Points on a hilly landscape, in no order, each with its height.
From any point a climber steps to the highest of the 2 points nearest to it. It stops when none of these is higher. Distance is the straight distance between rows; heights are no part of it.
k_189:  20 -15  -7  12  16  13  23 -17 -18  -3  -7  12  11  10 -43 -21   6  14  16 -10  24  -4  11  -2  26  19  -2  -7  -1 -13  19   9 -20  -4  13 -14   2  (h 185)
k_792: -15  12  19   1  12  23 -19  31   3 -13  -9  -3  -1   4 -13 -21 -24  18 -19  26  15   9  -4 -23   1 -14 -18  -7   8  -3 -25  15  -8 -26 -18   2   7  (h 451)
k_669:  -6   7   3 -23  -4   8 -14  18  12 -29 -34  12 -16  19 -19  -9   7 -15  12  32  19  23  12 -24 -19 -18 -16   8  21  -3  10  16 -13 -13  25  -3   3  (h 279)
k_261:   5   0   1 -18  10  13  26  -7  18 -22  12   0   5  -6 -34  -5   8   0  -8  -4   5  10  14  11  -8 -16  16  -4   0  -8   8   8  -4 -14  19 -20 -17  (h 699)
k_766:  14   2   7  11  19   6 -47  10   9 -21  -3  -7  -7 -15  -7 -26 -26   3  -5  13   8 -12  13 -27 -10  -7 -15  -9   9 -36  20  13   6 -30   0   2  14  (h 450)
k_758:  26 -18   7  14  -6   5  13 -15 -17 -14  -3  32  27  14 -37  -7  22 -17  31 -16  24  -6   8  24   7  16  13   2 -18 -12  18 -20 -12  18  26  -8 -11  (h 206)
k_936:  -7  -4 -23 -23  20 -12   1   8  -5 -22 -31  -4  -1  -6 -35 -18  12   9  19  20  16  -6  33  18   6  19 -21  -8  18 -29  11  -4  -2 -15 -15 -30 -10  (h 737)
k_9:  12  -3  26  20   5  46  29  -5   4  -1  25  21  -2  37 -18 -10   6   0  -9 -16   5  28 -20  -5 -13 -20  32 -18 -23  13 -13  14  -8   0  17  -7   0  (h 560)
k_818:   6  -1   8  10 -21 -35  -2  -6 -21  22 -22   2 -13  16  -5  29 -22 -26  -7  -8  11 -13  -1  27   0  29  -1  13   8  19 -20 -34 -23  22   4   1 -35  (h 574)
k_898: -12  26 -11  13   2  27 -18  -6   7  24  18  -2 -14  19  34  -3  28 -29  -1  -5  -6  20 -34  11 -19   3   6  -1   5   6  10   9  27  12  -6   1   0  (h 579)
k_160: -12   5  11  -4   0  30  19   3  19   8  32  14   7  14   7  10  36  -5  -6 -24   5  26 -26  20 -31 -13  20 -10 -22  12   0  11   1   7  15  11 -15  (h 598)
k_689: -11   7   3  22 -13  13   4 -18   1  12  26   4  10  -2  31  34   7  19   6 -10 -17  -8 -16  -9  12  -4  37   1 -26  21  -6  -7  -4  27   4  -2  13  (h 499)
k_180:   0   7  30   7 -15   0 -10  17   6  -9 -18   0   8   1 -27  -8 -10 -23 -29  -5  -5  25  12   4 -53 -18   0  23  21  -3   3   7   3  -3  25  -2   7  (h 178)
k_809:   0   5  12  20   1 -34 -37  -1 -11   3 -21 -11   0  -1  -8  12 -47 -23 -13  -8   9 -23  -1  10   3  17  -4   6  17   4 -19 -15  -6  -4  -6   8 -18  (h 556)
k_258:   6  -3 -41  11 -16  -5   4  11   3  16   4 -19 -12 -19  12  -3  22  37   7   2  -8  -3  20  16  -1  35   6  -5   3  -2  -1 -22 -14   9 -18  -2  -1  (h 531)
k_28:   6  -5  16  13  -8 -24 -12  -1 -17  -6 -29  -8  22 -31  -4   7 -16   7 -16   7  -8   1  15  -5 -13  -6   4  26   2  10 -13   6   7  14  18   1  24  (h 209)
k_216: -21   0  -3 -33  13 -10  28  -6   1  25 -14 -20  10   2  -7   4 -18   0 -13   2 -10  16   2  -9 -16 -13 -10  13  12  21 -21  10  -1  12 -15  -2   1  (h 638)
k_203:  -9  10  -7  -3 -20  -7 -18   5  19  17   8 -11 -10 -25  29  31  -6   5   9   8 -22   2   6 -26 -40  -7   4  23  -4   8  14 -20  -6  27  10  26  12  (h 824)
k_891:   7  -2  -6  11  32   6  11  -6  11  33  18  -6  -5  12  -2 -11 -36  17 -16 -18   4  -7  -5   0  13   2   7 -10  23  18 -12 -28 -13  -3 -15   4 -17  (h 839)
k_67: -10  13 -10 -27 -24  -5  -7  23 -11 -32 -35  13   4  19 -23  -1  38 -26   7  26  15  27   5  19 -23   2  -8  -4   8 -13   7  24   7 -17  10 -16  -2  (h 262)
k_486: -10  -7 -16 -31  16   8  -1   9  36 -32  -8  13  -6  16 -43  -7  11  -2  15  19  20  15  11 -24  -5 -15  -8 -20  26   5  12  -7 -36 -26  18 -21 -11  (h 295)
k_491:   4 -12  19 -15  17   3  25  -4  -1   8  17  -7  -4  -8   5 -16 -38  48 -12  -7 -19   1   4 -15  16 -26   2   6   5  -2 -24   0  14 -26 -12   4  18  (h 625)
k_88:  17  -6  -2   6   6   6   5  14  38 -15  19  -2   3 -17 -41 -27   3   5 -20 -13  -3  14  12  18 -25  -8   8  -1  30 -16  -1 -21 -10 -23  28  -7 -12  (h 640)
k_349:  -5   7 -13   7   6 -27 -42  24   7 -27 -28  -7   0 -21 -12 -16  -1  13   0  23  20 -13  14 -12  13  11 -16 -11  13   9   1  12  -9  -9  16  -8  22  (h 268)
k_558:   2 -32  19  -8 -16 -11  33 -17  11 -33 -17   5   6 -20 -43  20   1   2  20  10  19  13  31  -1  17  -3  -6  33  -4 -25   0  -5 -28 -11  15  15 -19  (h 455)
k_463:   9   4  19 -17  23 -11  -5 -18  -9 -22  -7   1  30  -5 -12   2 -23  -2  -9  -7  -9  -7   8  -9  11 -32  12  -2 -13  12  -3  20  13  -8  16 -26  11  (h 674)
k_499:   8   3   5  13   2  -2  -9  -8 -13  42  -6  13   5  30   9  -8  -2 -22 -17 -26  11  -8 -43  14  23  15  14  -6  -1  55 -28   8   0  18 -12 -21   9  (h 678)
k_590:   7   2  48  24 -17   2 -27  12  -8   5  -4  -4  -2   5  -8  -7 -34 -26 -24 -17  -3  11   2   0 -43  -1  -9  34   0 -32   1  11  15   2  13  24   4  (h 160)
k_885: -19  12 -16 -13  -9  -3 -15   4  14  -1  11 -30  -9 -38  31  18  -6  17   3  26 -29 -11  15 -27 -29  -4  -2  13  -8  -1  -4   6  23  22 -14   2  10  (h 891)
k_624:   8   5  18  11 -21  16  -6  -1 -12 -13 -13  32  12  32 -17  11  22 -15  25  -4  12   6  -9  16   5  12  20 -13 -28  15   6   5 -19   6  15  -8   1  (h 229)
k_104:  12  -4   7  -4 -12 -22  19 -17   2 -32  34   5  30 -20   1  20 -10   5   1  -9 -33  -8  -1  20  34 -21  26  13 -49 -27  -2   0  -4 -25   7   9 -10  (h 641)
k_712:  10 -19  14   1  -3  -9   0   4  23 -16   3 -21   5 -20 -26 -25 -21   8 -21   2  -3  11  34  -3 -18  -3 -11  22  28 -21   3 -18   0 -26  12  15   5  (h 581)
k_925:  -5  -6  -9  11   8  -5  22 -23 -23  30   2 -10  -9   9   6  -5 -26  11  10  -7   1 -16   8 -12  29   8  -9  -7   3  -5 -17  -6   3  10 -16  -5  -4  (h 742)
k_661:  -5  -7 -12   3 -23   7  10 -21 -35  23 -28   1   0  24   9 -18  22   3  23   1   0 -10  -6 -22  19   8 -10   8   5   3   9  11  11  26  -3 -15  31  (h 618)
k_710:  16   0 -28  15 -17 -23 -39  14 -16  24 -13 -26  -4 -25  22 -24  -7  11  -4   3   1 -28  -1  -3   7  18 -19   7  25  22  -7  -9  19  27 -14 -14  20  (h 441)
k_49:  -6  -6  34 -29  32  -5   0  -9 -12 -30 -25   7  17   9 -26  -8 -36 -19 -12  16  19   9   3 -16  17 -27 -14  -3   1   5 -22  42   5 -24   2 -19   3  (h 588)
k_556: -13  29   5   3   6  18 -28  23   4  -9  13  -8   0 -12  20  -3  -9  25 -20  24   8  -9  -7   8   5  -7   2 -14   2  13 -34 -10   9 -36 -29  -5  -1  (h 493)
k_967:  -1 -12  12 -19  24  15  54  -3  14  20  26  -3   9  10 -21 -19 -15   5 -27 -25   2  26  -4  36   6 -13  -1  -8   8 -32 -15  10  15 -24 -15  16 -13  (h 528)
k_150: -11  23 -34 -16  15  18 -34  15  15 -22  11 -18 -12  -8  12  -1  20  18  21  25  -6 -14   5 -17  -2  -5   0 -29  10  -2  16   0  16 -11 -12 -14   3  (h 395)
k_863:  12 -21   7 -13  21  -9  16 -22   6   0  27  11  12  13 -27   2 -23  10  -9 -20   9  -3   2  28  53  -3  13 -21 -17  -4  -6 -16 -22 -20 -22  -2 -25  (h 524)
k_756:   1   0   1 -17  35   1  44  -1  16  25  36 -16   7  -4   9  -2 -23  27 -18 -15  -6   6   2  27  28  -5   8 -12  -5 -11 -14  -3   8 -21 -39  17 -25  (h 546)
k_524: -20 -10  -9   3 -19   1  16 -20 -29  34  -4   1 -19  11  25  14  -3  12  33   6  -8 -18  -2 -31  15  15 -15   9  -5  -7  13  -6  -6  30 -11   8   3  (h 673)
k_821:  24 -21  30   9  13  13  46 -12   6  17  20  11  13  18 -28 -17 -17  -2 -19 -40  -3  38  -5  30  -3 -12   9  13   7 -20  -4  -8  -3   4   6  26 -10  (h 507)
k_424: -15  -5 -23 -11  33   1  36  15  18   9  39 -19  -6 -18  18  12  15  17 -23 -12  11  -9   0  27   4  10 -13 -19  -9  -4 -12  -4  -3 -10 -37  22 -43  (h 562)
k_688: -10  11 -28 -37 -21 -13  -6  17  23   4 -12   0  -8  -3  28   6  27   9  -2  17 -22  23  -3  -6 -28  -6  -7  -3  21  29  10 -13  16   8  10  -3  21  (h 322)
k_65:   9   3 -25  10  26  18  12   0  30  11  22  -2  -2  17 -18 -26  -2  31  -3 -13   8   2  -8 -10   2  -6  10 -22  11  19  -7 -10 -13  -5   8  -6  12  (h 761)
k_599:   0   0  -2  -9 -16 -21   2  13   0  -7 -34  -6  11  -5 -16   0   8  -1   0   6  -5  17  26   9 -34   0  -1  30  18   6   6 -12  -1   8  29  -3   5  (h 192)
k_86: -38  19   0  -5  -5   7 -20  -7 -19   0  -2 -18  -7 -13  45  38 -14 -19  -4  30 -24 -13 -14 -12   7  -8   0  15  -2   7 -24  23  25   5 -37 -10   7  (h 435)
k_56: -10   3 -37 -21 -12  11  -5  26 -11  35  -2 -17 -17  17  45 -15   6  -8   1  25   5 -15 -30 -11   7   4 -15  -4  25  17 -20  -7  19   1 -45 -19   2  (h 345)
k_395:  10  21   8  11  23  28 -25  10  22 -19  22 -12 -15  10  -5 -28 -16   4  -9  10  16   9   2  -2  -6 -25  -1 -17   3 -41  22   4   9 -38 -13  -5  -8  (h 409)
k_500:  35  -4  17  20   4   1  -8  -3 -12 -11  14  11  19   5 -21 -13 -20  11 -22 -26   6  -6  -8  41  48   6  16 -20 -14  -6 -11  12  -9 -42 -11   1 -10  (h 602)
k_648:  -3   3  16 -21 -39   2 -11   4 -21 -20 -31  24  16  18   5  16  41 -29  12  12   3  16 -10  21 -21   7   0  -1 -18  18   7   5   7   4   8 -11   9  (h 248)
k_709:  10 -28  32 -22  -9 -18  11 -17   1 -43 -14   7  24  -8 -57  20 -22 -26  -5  14  11  22  25   4  32 -18  -2  23 -11  -3  -8  11 -24 -20   1  -2 -17  (h 498)
k_215:   7   8 -24 -28   8  -6 -11  32  26 -10 -18  -7   4  -8  -7 -18  18  16   3  12  -6  15  13  -8 -17 -11  -1  -6  25  21  -7  -6   7 -17  27 -20  30  (h 312)
k_902:  17   2  -3  12   3  32  -5   5   8 -20  -6  26 -17  20 -23 -31  37  -8  27  -1  12  10 -10   0 -28   1   1 -15  10 -24  38  -8   2   2  33 -12   0  (h 449)
k_272:  10   7  31  27  -6  -9 -24   1 -20  19   8  -2   6 -17  22  15 -43   9 -35 -11  -7 -13 -19   4   1  -5   8  14  -2  17 -28  13  17  -2  -2   3  23  (h 168)
k_21: -22  24  -7   3   1  21 -15  12   7  38  16  -3 -11  16  28  -4   9   9 -17  -2  -8  11 -32 -12 -18   1  11  -4  20  30 -16  -5   9   4  -9  -6  21  (h 554)
k_230: -13  -4 -39 -29 -35   6   7  13  -2  12 -21   1 -18   7  31  -5  44  10  14  19  -9  13  -5 -13  -5   7 -21  -6  13  -2  23 -11  14   1 -17  -2  24  (h 328)
k_931:  14 -19  26  22   6  10 -20   6  18   1   8   3 -11  11 -19 -15 -44  21  -8   3  18  -4  12 -32   4  -1 -21  13  17 -21   1  -6 -35 -23  -9  28   6  (h 70)
k_480:  18  13  -9  14  -1 -10 -16  -8 -20 -15 -12 -19  10 -37  -3 -12  -2  17 -11   9 -12 -15   8  29  23  14  -2  -3  -9 -13 -14   5  23 -10 -18  -8   9  (h 614)
k_827:   8 -10 -29 -21   3 -19 -14   5  32   7 -11  13 -12  21  -5  -3  11   5  18  -5  -3  14   6   1 -25   9  -8 -17  25   5  27 -43 -26  -3  19  10   4  (h 319)
k_502:   8  -3  15  27   0  41   4   6 -17 -13  -6  28 -12  37 -20 -38  15 -13  24 -11  13   5  -6 -25 -14 -17   3  -8  -2 -10  20  18  -5  13  26  -2  22  (h 492)
k_966:  -2   5 -18   7 -19 -22 -19  -2  -2  15  -8   8   1  -6  32  12  23 -15  30 -10  -9 -15  -7   8 -17   8   7  18   4   4  31 -36  16  37  21  13   5  (h 721)
k_825:   8   7   8  19  -4  -4   0 -19   1 -24  30   6  19 -20  11  42  -8  10   6  -6 -26 -14 -17   5  12 -16  42  16 -51  -2   5 -14  -4  11  27  13  -5  (h 559)
k_456:   2  12  -6 -17  14 -18 -16 -27  17  12 -10  26   6  20   9  13   8 -34  29 -30  -1 -11 -10  13  -5   1  20  -5  -5  42  16 -20   1  27  22  -7  -6  (h 351)
k_17:  -9  16 -29  -6  12  17 -30  19  -7 -14 -23 -18   3  -9   9 -36  15  -4   3  22  -1   0   2  -8   5  -4  -9 -14  14   9  -4  13  36 -11 -23 -22  28  (h 370)
k_192:   1 -13   6  24 -17  -3  18 -10 -12 -18 -20   0   0  -8 -12   4   7  12  23  20   7   4  22 -12   7  12  -7  22  -5 -21   7  -2 -23   2   2   8  -3  (h 417)
k_184:   2   4 -12 -20   9 -24  11  -9  -7 -15 -12 -39   8 -35   7   1 -17   1   2  10 -26   2  29   3  -9 -10 -10  20 -12 -34  10  22  34  15  -9  -5  -2  (h 880)
k_663:   2  22  16  18 -12 -15 -24  -4 -17   5 -10  -4  11  -6  13  15  -3 -22 -20   3 -17   0  -5  10 -15  -9  10  11  -8  -2 -10  13  29  18   5 -11  12  (h 190)
k_541: -18  14  -5   6 -17  17 -34  23   5   2  11  -4 -16  -4  31  24  13  17 -11  25  -8  -6 -12  -1  -6   3  13 -11   0  33 -30  -6  -3  -9 -17  -8  24  (h 527)
k_596:   6   6  21   4  10   2  11 -29 -16  28  11   4   7  18   3   5 -15 -33 -31 -26  -8   8 -26  26  10  -1   9  -4 -19  26 -25  21  13  15 -20  -6  -2  (h 624)
k_615:  19   9  17   3   8  13  23 -23  -3  -4  14   1  16  -6   4 -14   4  10 -17 -12 -14   7  -7   8   0 -21  16  -1 -25  -3   2  24  17   1  18 -17   4  (h 779)
k_605:   3   1  -9   5 -21 -26   1   0 -27  47 -11   3  -2  16  11  27  -8 -17  -1  -9   4 -19 -19  14  14  22  -5   5   0  46 -38  -1 -15  25 -18 -13 -15  (h 620)
k_921:  -5   0 -23 -15  -9 -19  -8  19  -7 -12 -50  -4  12 -13 -13 -20  16  23  14  13   5   3  22  -4  10   7 -27   0  29  25  -8  12   2   4   4 -20  25  (h 294)
k_633:  -7  13   1 -10   0 -20 -10 -15  -1 -25   2 -30   4 -44  23  14 -30   8   5  24 -39 -11   8 -17   4 -24  -1  20   2  -7  -4  17  27   6  -1 -10  18  (h 801)
k_523:  23 -19  40  20  -3  10  -7  15 -16 -38 -14  24  14  -2 -29 -25  -9  16  -9   9  22   5   7 -11  46  14  -5 -10 -22  -6 -13  48 -23 -28  17  -5  12  (h 141)
k_252:  17 -12  40  21  11  -9 -10   3 -22 -24  -5  26   7   4  -4 -33 -47   9  -6 -15  11 -18  -5 -26  47   0  -3 -14 -12 -22  -7  45   0 -27  20   6  21  (h 109)
k_856:   9 -17  42 -10   1 -13  -2 -10 -18 -37 -41  23  26   2 -38  14 -22 -24  10  18  26   1   5 -18  28 -13  -8  12  -8  18  -4  33 -28  -1   6  -8  -3  (h 514)
k_44:  20 -27  24  11  -4   8  14   6 -10 -30 -23  19  14  -2 -42 -23   5   6  16   4  21  11   9 -23  13   3  -5   7  -7   4  -2  24 -29   0  40 -13  17  (h 165)
k_331:   6  -9  30  36 -30   7  -8  14  -6  12  -2   0 -23  11  -8  12 -26  10  -4  12  12  -1  14 -15 -11  21 -12  23   9 -22 -17  -6 -32 -12 -10  33  -8  (h 57)
k_115: -23 -15 -34 -13 -36   9  28   8 -13  27  -5   6 -22  17  51   8  44 -11  -1   0  -4   0 -26  -8  -4  25 -23   3  -3   5  14  -7   5  17 -21  13   6  (h 333)
k_733:  -4  10 -17 -28  25 -10   7   0  -5 -14 -14 -27  -4 -26 -21 -22   5 -15   5  11  -1  -2  24  16 -13   4 -15 -11   2 -30  16  17  31   3 -17 -22 -16  (h 804)
k_433:  -7   8  -5   4 -16 -10 -27   5  -5 -10 -14   7   4  -9   5  32  11   3   5  19   0  -8   2   7   9   9  14 -10 -19  30 -17   0 -10  -1  -8 -13   3  (h 491)
k_147:   9  -5  21   1  -3 -20 -34  23   8 -23 -30  -4  21 -32  -3 -17 -25  12 -30  17  13  -6  17 -13  -6   0 -14   8   9   6 -17  27  10 -19  21  -1  30  (h 234)
k_784:  -1   1 -20  -4 -18  -2  -1  -7 -14  25  -9  -8   7   7  25  -1  37 -14  -7 -12  -8   5 -21  17  -1  15  13  -5   2  25   0  -1  21  24   5  -6   9  (h 612)
k_874:   4  -4   2  -4  11  16   8   9  27 -15  14   2   3  -9 -21  -5  -8  42   1   4  -3  -7  12 -30   4 -24  19 -10  10  18 -13  -3 -22 -28  13 -25  14  (h 766)
k_37:  -9  -4  -8 -13   9 -26 -21   0   6  -6 -13 -12 -11  -5 -14  14 -22 -25   5  10  17 -16  16  22  -4  24 -17  -5  25  -9  -1 -30 -11  -7 -13   5 -41  (h 631)
k_616:   8 -19  24  16  17   7   2  -9  -6 -10  -2  19  -5  19 -14 -18 -37  14  -4  -5   8   5  11 -31  37 -18  -5  -6   9 -18   1   7 -19 -23   1   1  13  (h 83)
k_319:   3   3  -8  -8   9 -28 -21 -15   5  23 -20  34 -15  29  10   1 -12 -20  25 -16  16  10 -10  -6 -13   9  -2  -4  25  26  23 -38 -12  17  20   3  -3  (h 332)
k_705: -27   7  -6 -19  16   1  35   4  18  11  24  16  -8  -1  15  24  44 -30  -8 -32  -1   7  -5  11 -33 -11  -8 -18  -8   6  17  22   6  13   6  21 -22  (h 619)
k_912: -24 -13  29   7  11   5  34 -16  -3  18  27   3 -16  17   1  30 -39 -13  -9 -19  -1   0  -3 -15   2  -3   0   2 -20 -12  -7  -5 -15   3 -14  24 -32  (h 461)
k_607:  33  10  13  38 -12   0 -30   8 -28  -8   3  -1  11 -19   4   0  -7  19 -32  -2  -5 -20 -18  30  31  13  16 -10 -20   4 -26  15  -6 -29 -11  -3  12  (h 736)
k_245:   8 -24  10   1  16   3  30 -24  18  -1  31  -3  -5 -11 -14   1   2  -6  -1 -19  -8   7  10   4 -19  -6   0  17   0 -50  32 -18  11  11  25  25 -29  (h 468)
k_880:   6   5  -8  27 -31   2 -24   0 -20 -27 -15  11   4  -9   3   0  24  27  27  15   0 -14  13  -7  15  12   3   4  -9 -10  21  -5 -15  10  21  -9  19  (h 374)
k_209:  -3  -4 -37 -30   7 -32  -8  28   1  -3 -27 -16 -13  -6 -12  -7  12  -9   8  11   8   1  13  21  -6  37 -35 -19  38  -2  10 -19   7  -5 -13  -6 -28  (h 680)
k_576:  -3  23 -24   3  -1  18 -22  -3  28 -18  26 -24 -10 -10  14   9  23   2   7  15 -16  -4  10 -11 -34 -12   9  -6 -11 -24  34  -2  16   1  11  -6  -3  (h 418)
k_738:  13  -8  11  12   6  -5 -43   7  30 -35   8  -8 -12 -20 -35 -18 -23 -19  -6   3   8   7  30 -11 -16 -24 -15   9  30 -33  19 -21  -9 -31  23   7   4  (h 515)
k_105:   8   9 -23  27 -11  -4  13   5   5  -9  15 -25  -2 -44  13   4  18  27 -10   3 -24  -2  18  34   0  25   4   2 -14 -24  -9  -4  14  11 -15   6  -6  (h 558)
k_10: -11  -8  13  20 -33  12  13  14  21   7  10   8 -12   3 -10  20  -8  22  -4   4   0  22  25  -4 -35  12  -1  32   2  -8  -9 -29 -42   1  13  34   2  (h 47)
k_367: -23  19 -11 -19  -3  -6 -19   5 -13 -23 -12 -12  -7   7  24  28   5 -24   4  25  -5  -2   3  -6   4   1  -3 -12 -11  -2  -4  13  10  -2 -23  -8 -13  (h 457)
k_721: -29  10  11  -4   7  17  14 -21  -9  25   7   0 -19  21  28  21 -20 -26   6  -6  -6   2 -15 -18 -10  -1   4   2 -15   0  -4  12   1  17 -13  10 -13  (h 442)
k_112: -29   2  17   6 -28   5   8  -7 -28   9  -9  13   0  12  23  37  15 -34  13   0  -4  -5 -21   0  -6  11  11  16 -31  -1  -2   0  15  28 -14  14 -12  (h 424)
k_543: -16   9 -30   1  33   9  14  18  34  12  45 -13 -18   1  20  20  25   6  -5 -11   2  -3  -3   5 -18   8  -4 -30   4  -6  20 -13  -8   2 -10  23 -37  (h 578)
k_805: -21  -6 -25   4 -25  -6  21  -2 -24   4  14   2   2  -8  44  24  54 -30   2  -7  -9 -21 -26  10  11   6   6   7 -34  -7   6   9  25  33 -12  18 -14  (h 405)
k_373:  -5  17  12  -1  20  32  -4  19   1 -34   2   4   0  12 -23 -27  -5   9  -9  24  29   3   1   7  13  -5  -5 -25  -6 -34 -12  11  -5 -50 -29 -11 -18  (h 410)
k_6:   6  -3  -3  11  -7   5  40 -24 -37  44   9   1   0  20   9  15  -3 -30  -5 -19   1 -15 -22  18  37  12  -2   0 -28   0 -16  19  11  25 -21 -11 -25  (h 580)
k_211:  -6   3  25  26 -13  27  25 -24 -27  27  20   4  14  12  11  18  -3   7  -4 -11  -4  -6 -19   1  22   1  19  -1 -44  -3 -18   6  -1  16  -9   1  -5  (h 526)
k_706:   1  -7  15 -10  20 -14  20 -39  -5   4  13  18   3  17 -18  23 -28 -14   1 -16   0 -10   0  -1  16   4  13  -7 -19  13  -6  -9 -30  10  -2  11 -24  (h 485)
k_326: -24 -19  -1 -34  20  -4  41 -13  16  27  12  -5   8  -5   0  16 -36  33 -10  -1 -13   0  15 -31  14 -25   2   6  -5  22 -24  -1 -14   0 -12  -3   6  (h 657)
k_386:  -9   7 -23 -29  -1   9 -29  34   3  13 -14 -30  -9 -10  23 -34  13  14  -2  31  -3   6 -23 -15 -11  -3 -21  -5  37  21 -11  -4  26   4 -35 -15  36  (h 354)
k_428:  13  -9  32  -1  -4 -23  26  10  22   0  21   0  12 -22  -3 -25 -24  36  -8 -11 -20  -3  13  16  45 -38  22  -1  16  -1 -22  -5  -3 -46 -15  12  21  (h 569)
k_695:  16  -6  -3  27   4  16 -10 -12 -17   7 -10  13 -10  17   5 -39  21   2  26 -23  12  -8 -16 -22   0   8  -6  -3  12   2  26  -2  16  33  17   0  37  (h 553)
k_249:   5 -16 -23 -15  29  -6   5   3  46 -20  16  17  -8  -3 -28   1  19   9  19   0  10   5  11  -4  -9   2   7 -27  26   1  21 -33 -28 -15  26  -4 -14  (h 308)
k_671:   8  10  -4  15  -5   1 -25  -1   4 -35  -6  11   5   8 -10   3  33  -1  29  11  10  -7  11 -13  -3   2  12 -18  -3  -6  38  -5  -6 -13  37  -8   3  (h 399)
k_857:  -6  -6  -3  -8  11  -3  -1 -11   7  10   4 -10   7 -22  -2   5 -19  32   3   4 -14  -8   6 -34   2 -15   8   0   9  37 -16   0 -14  10   8 -15  37  (h 694)
k_637:  18   5 -37   4 -32 -13 -33  28  -9  24 -14 -18 -30  -2  40 -15  26   3   7  23  -7 -15  -8   7 -10  27 -32   1  25  14   6 -24   7   1 -21  -5   7  (h 477)
k_906:  15  -5  39  28  -9 -14 -26   6 -16  18  -4   3   3  -5   7 -15 -63  -1 -29 -12  -6 -18 -10 -16 -15   0  -8  28   5 -14  -9   6   7  -3  -5  34  13  (h 146)
k_110: -18  -1  -3   2  29   8  16  -7  16  14  38  15 -20   4  17  32  24  -7   0 -31  -1 -14 -17  -3 -19  -2   4 -14 -14   9  31 -15 -16  14  13  39 -22  (h 599)
k_635: -25  -8 -26 -14 -13  20  39  16 -12  51   8 -20 -26  27  35 -12  20 -11  -5  12   3   4 -24 -12   4   8 -25   3  14   0  -4   9  17   9 -47  -2 -11  (h 339)
k_137:   0 -15   8   5  16  13  40  -5   4  15  14   7  -5   7 -27   4  11 -11  -9 -22   5  30   1  27 -30  12   0  -1   0 -36  15  -6  -2  11   5  13 -26  (h 486)
k_425:   6  11  -3  -1  11  13   6 -26  13  18  23  28  18  15  18  15  39 -23  28 -33   7  -7 -24  30   3   8  18   3 -35  33  17 -11   4  35  30  10 -14  (h 372)
k_293:   9  13  -2  14  25  13   6 -17  27  -7  31  -4  -5  -4  15  -4  11  -7   7 -22 -16  -5  -2  -5 -22 -22  14  -5  -9 -29  40  -5  12   9  27  11 -20  (h 443)
k_243:  -1   5 -20 -18   4   3  15  -6   8   6  -2   6  -4   7  -9  -3  28 -19  15  -5  11   6  -4  15  -6   6   7 -14  -4   6  13   8  12  11  15 -10 -10  (h 650)
k_531: -14  -1 -16  -8 -13 -23 -14  -5 -25  20 -21 -26   0 -11  34  10 -12  -5  11  16 -13 -11  -9 -15  16  13 -14  19  13  17 -11   5  20  22 -33  -9   8  (h 413)
k_299:  10  15 -36  11 -13   1 -13  20  -2  19   5  -6 -28  11   6   5  32   4  14   8  15 -16   3  18  -8  36 -11 -19  16 -13   9 -24  -8  -2 -16   7  -9  (h 505)
k_253: -24   5  -6 -10  11   4  22 -27  -4  11  18  19  11   8  40  26  41 -37  22 -30  -1 -16 -30   0   9 -14  12   4 -43  20  12   7  10  32  -3  18  -3  (h 390)
k_785:  23  -5  25  -2 -12 -12  17 -13 -15 -33  -4   4  25 -18 -26   9 -13  -2  -6   1  -6   4  10  24  26  -8  10  13 -30 -30  -2  19  -8 -25   4  -7 -12  (h 563)
k_97:  -3 -12 -37 -19 -10 -27  -2   6  10  24   6 -14  -5 -14  34   9  18  -4  15 -10 -27   7   6   0 -31   9  -9  21   8   9  33 -31   6  38   1  32  -2  (h 774)

Where does a climber stop that starts at each point below?
k_252 => k_607
k_10 => k_615
k_147 => k_705
k_671 => k_891
k_56 => k_705
k_669 => k_607
k_880 => k_615
k_531 => k_607

Call two points neighbours if one is among the 2 nearest of the other. Go from one point of each pair to the other, from neighbour to neighbour, staying as high as possible. Name the lowest point that can't be avoided.
k_104, k_607 => k_531
k_874, k_891 => k_65
k_104, k_184 => k_689
k_885, k_184 => k_633
k_499, k_184 => k_809
k_615, k_705 => k_9
